The views of a scene show one set of named points, each view turned or mirrored, shifted and resized as a whole, with a little noise and some points left out.
In the rows, zero is written as 100.

Scene 1
View 1
Num: [101 110  94  91  94  82  99  88  70 108  97 109 113 106  88 103 107 122
 105 107  67 114 103  99 102  77]
tem: [103  96 100 105  88  88  97  75 102 100  93  95 106 100  93  87 104 114
 113 115  85 127  90 113  92  98]
bama: [101 103  84  85  84  84  88  87  77  96  97  98 100 101  90  84 106 121
 107 100  79 113  85  94 100  72]
pegib: [103  91  94 102  80  89  90  81 105  95  91  89 102  93  95  78 102 108
 112 113  94 124  80 113  93  94]
geben: [ 98  94  88  95  80  90  93  66  99  84 100  84  95 103  88  73 114 123
 115 101  91 123  71 106  95  88]
dov: [103 136  74  79  82  90  95 103  86  97 110  97  78 131  96  83 101 105
 103  98  83 111  80  64  95  70]
ved: [110 102 101 100  94  84  98  81  99 107  94 105 104 105  94  88  97 105
 112 114  85 124  91 103  92  91]
Doka: [113 108 101 116  82  91  88 118 123 116  79 105 102  94 117  88  78  72
 100 138  98 128 104 108  86 108]
Lil: [ 91 121  81  96  71  96  97  97  96  92 102  83  97 119  98  94 116 120
 104 108  79 117  89  94  97  92]
Degi: [ 99 124  73  83  75  92  91  97  89  91 106  86  82 122  94  79 108 113
 106  97  86 113  76  75  95  74]
Zake: [103 121  78  79  85  85  91  97  76  99 106 101  89 117  90  85 104 114
 104  97  78 108  83  76  98  67]
sesuk: [ 98  91  97 110  78  92  95  72 113  91  92  83 105  98  96  81 109 114
 115 118  93 128  83 121  92 106]
Nom: [109  93 100 110  83  89  91  88 118 102  87  94 100  92 104  76  91  93
 110 124  99 129  87 113  89 103]
moda: [ 99 127  99 104  90  90 107  96  96 109 100 102 108 124  99 110 105 110
 106 118  71 122 107  97  94  98]
Giz: [101 111 100 125  70  99  94 108 134 106  80  87 104 101 119  91  94  85
 104 140  99 133 102 118  87 126]
gen: [105  95  97  97  89  84  92  82  88 103  90 102 109  95  90  89 102 115
 110 112  80 120  93 109  98  85]
daz: [ 98 102  98  95  93  85 102  74  80  99  97 100 115 105  86 100 113 128
 112 107  69 120  96 109  99  85]
View 2
Doka: [ 68  81 113  95 109 153  83  84  93  66  94 113  81 152 121 103 115  77
 111  72 102 140 100  81 146  81]
moda: [ 61 110 128  85 101 128  99 105  95 123  85 126  78 125 112 124  95 106
  95  88 107 114  87  99 129 101]
tem: [ 76 108 108  91  80 100  93 113  89 110  94 127  92 115 107 101 100  98
 107  67 114 139  93  94 134 104]
ved: [ 73 111 108  92  86 109 102 110  85 110 103 133  78 124 115 101 108  94
 103  69 116 131  91  93 131 101]
Nom: [ 71  92 105  95  89 116  89 104  91  89  95 117  92 125 113  95 103  84
 113  67 108 146  96  88 145  97]
gen: [ 88 116 111  94  75  94  90 108  82 113 101 137  82 120 107 105 111 103
 100  61 123 135  91  86 124  97]
Giz: [ 61  74 119  93 108 143  75  89  99  74  74  98  98 135 111 107  93  84
 113  80  96 149 100  92 153  88]
Degi: [100 126 111  95 103 124 123  76  51 156 111 128  83 100 113  93  98  98
  83  94 120 125 101  89 124  98]
daz: [ 82 125 120  89  74  85  91 117  88 131  93 139  82 114 101 118 106 115
  98  66 124 125  84  94 117 105]
Lil: [ 89 116 125  91 100 118 101  84  70 146  89 118  91 104 105 115  88 108
  88  92 114 129  96  95 126  99]
geben: [ 92 116  99  94  79  87 106 106  68 134 101 122 102  90 102  86  90  98
 104  74 120 147  98  95 137 106]
bama: [103 129 107  94  81  96 102  92  64 138 110 136  80 111 105 103 113 106
  90  72 127 130  94  85 118  97]
sesuk: [ 78  98 105  92  81  95  89 111  87 108  88 112 105 104 102  95  86  95
 113  69 113 154  96  97 143 103]
View 3
ved: [108  96  74 111 108 118  92  81 112  70 108 107 107  91  92 118 101 104
 116 111  97 100 104 100 112  99]
dov: [ 91  83  84 106 114 139  74  92 120 100 110 137 116  82 122 110 110  80
  76 118 118 140  99 102 132 115]
pegib: [124  97  81 106 115 113  75  75 117  60 124 101 107  96 108 111  97 109
 122 106  99  99 116  96 107  91]
sesuk: [126 104  82 107 114 116  78  69 109  55 135  97 110  96 106 102  97 114
 125 109  86  92 117  89  93  88]
Nom: [125  85  72  96 109 105  87  86 118  52 117  91 108 104 100 101  85 116
 120 106  91  96 105  94 118  89]
Zake: [ 97  94  84 114 116 132  74  85 119 100 107 130 108  82 112 125 117  80
  92 109 122 133 108 105 124 112]
Num: [ 99 108  73 118 113 127  94  76 103  96 102 109  97  83  81 136 122  80
 111 103 114 111 115  99 100 106]
Giz: [130  68  62  73 102 109 101  94 108  51 128  69 105 114  93  80  81 109
 104 105  85 100 103  66 107  81]
moda: [ 96  91  67 102 108 134 110  86  94  89 112 101 105  91  80 109 111  84
  94 117  98 112 101  80  97 100]
Doka: [122  58  56  75  98 101 104 104 118  56 105  74 101 113  85  97  81 108
 104  98  97 103  96  80 129  88]
tem: [113 104  81 114 113 122  89  73 104  66 120 105 110  90  95 111 101 106
 119 116  88  94 110  94  95  94]
Degi: [103  90  90 106 116 136  64  84 120  93 121 132 114  86 126 108 111  86
  87 113 117 135 108  99 120 108]
bama: [109 104  84 116 118 123  69  73 117  88 113 118 103  84 106 129 115  88
 113 103 120 118 117 107 110 105]
View 4
Num: [ 90  96 104  70 109  97 110  85 111 110 116 106 104  99 110 109  81  97
 100 118  91 101  88 116 113 114]
Lil: [ 93 102  78  70  89 101  96  99  99 111 124  88 106  99  98  88  88  99
 113  99  95  87  92  99 107 127]
geben: [ 78 116  89  78 104 104  88 109  98 111 100  88  88 112  85  85  76 111
 106 102  75  86  94 115  96 129]
pegib: [ 91 110  84  99 106 105  93 115 103 101  98  89  84 114  95  95  79  98
 107 104  84  93  95 122  98 131]
Doka: [121  96  74 134  87 103  99 130 115  80 114  95  95 112 115 110  86  70
 124 101 115  97  95 127  99 131]
sesuk: [ 91 109  72  94 108 110  93 114  99  98 109  92  75 118  90  90  81 103
 113 101  82 100  90 125  87 136]
Nom: [102 107  81 115  98 106  92 128 107  91 103  93  85 118  99  99  80  89
 116 102  93  95  95 130  92 133]
ved: [ 96 104  97  90  97 103  97 112 109 101 110 103  95 110 102 105  79  95
 111 110  90  97  89 129  97 122]
dov: [ 92 106 110  67  64  89  87 107 106 118 115  90 130  91 100  94  83  95
 113  98  98  67  95  96 115 114]
Giz: [119  97  50 122  91 112  96 128 105  83 124  91  82 114 105  97  92  80
 128  94 111 101  91 122  91 140]
daz: [ 87 102  94  69 115 103 108  89 105 108 116 104  91 106 103 103  80 104
 101 115  84 104  87 120 103 121]
bama: [ 82 108 105  78 104  97 100  95 106 113  99  90 104 102 102  97  79  99
  99 109  84  86  96 107 114 119]
gen: [ 88 104  95  89 112 102 104 100 107 104 103  98  91 108 103 104  79  97
 102 113  86  98  91 123 105 123]
Zake: [ 86 105 112  71  85  91  93  98 107 119 107  93 123  94 104  99  80  96
 105 106  92  75  95 101 119 114]
View 5
bama: [ 81 111  91  97 106  96 120  99 106 110 103  90  77  91 111 102  87  90
 119 104 105  97 126 114 117 123]
tem: [ 84 107 113  89  97  96 123 108  95 109  82  95  71  95 110 112  89  85
 112 103 103 106 109  90 102 107]
Degi: [ 87 108  88  96 112  91  90  95 117 111 102  97  89  93 116  92  90  96
 118 111 105  91 118 120 138 109]
dov: [ 93 105  81  99 113  90  81 100 123 114  99 106  96  99 103  82  89  96
 113 109 110  87 125 126 135 107]
Zake: [ 88 107  76  99 114  93  92  99 118 115 105  97  89  95 106  89  90  92
 116 106 110  88 134 128 129 122]
ved: [ 92 105 108  93  97  94 120 110 100 113  81 101  74  99  96 105  88  89
 111 103 106  99 116  96 103 109]
Lil: [ 79 110 101  94 107  93  92  96 110 104 101 103  91  89 122 105  86  84
 111 106 105 110 107 111 119 102]
Nom: [ 97 107 127  87  89  89 133 109 101 110  74  99  76  97  98 103  89  99
 118 110  97 107  97  83 117  96]
gen: [ 84 109 106  93  97  95 130 103  98 110  93  93  73  91 104 109  86  87
 116 101 105 104 121  99 102 120]
moda: [ 85 106 105  96  97  94  93 111 105 106  89 118  96  94  98 103  82  77
 102  95 113 115 115 105  89 102]
sesuk: [ 83 108 122  85  98  94 124 102  93 107  78  91  67  93 122 119  92  86
 113 108  98 106  97  84 111  98]
daz: [ 76 109  97  93 103 101 117 104  94 108  94  95  72  91 113 116  86  76
 108  94 109 106 125 104  88 121]
geben: [ 81 108 101  87 109  98 114  97  97 109  87  82  62  95 129 114  95  88
 118 110  98  92 110  97 124 107]
Num: [ 80 110  90 100 102 100 116 106 100 109 102 100  83  91  99 106  82  78
 110  95 115 107 134 114  89 127]
pegib: [ 89 109 116  87  96  93 130 100  99 108  85  89  70  94 112 109  91  93
 120 109  98 103 106  90 118 105]
Giz: [ 94 107 146  87  79  85 120 112 105 100  76 117  96  92  96 102  83  94
 114 109 100 130  77  79 110  77]

Which points are out of place in each view (at most two, in the order of its rows)? Write none if all are in place.
view 1: none
view 2: moda, Nom
view 3: tem
view 4: none
view 5: Zake
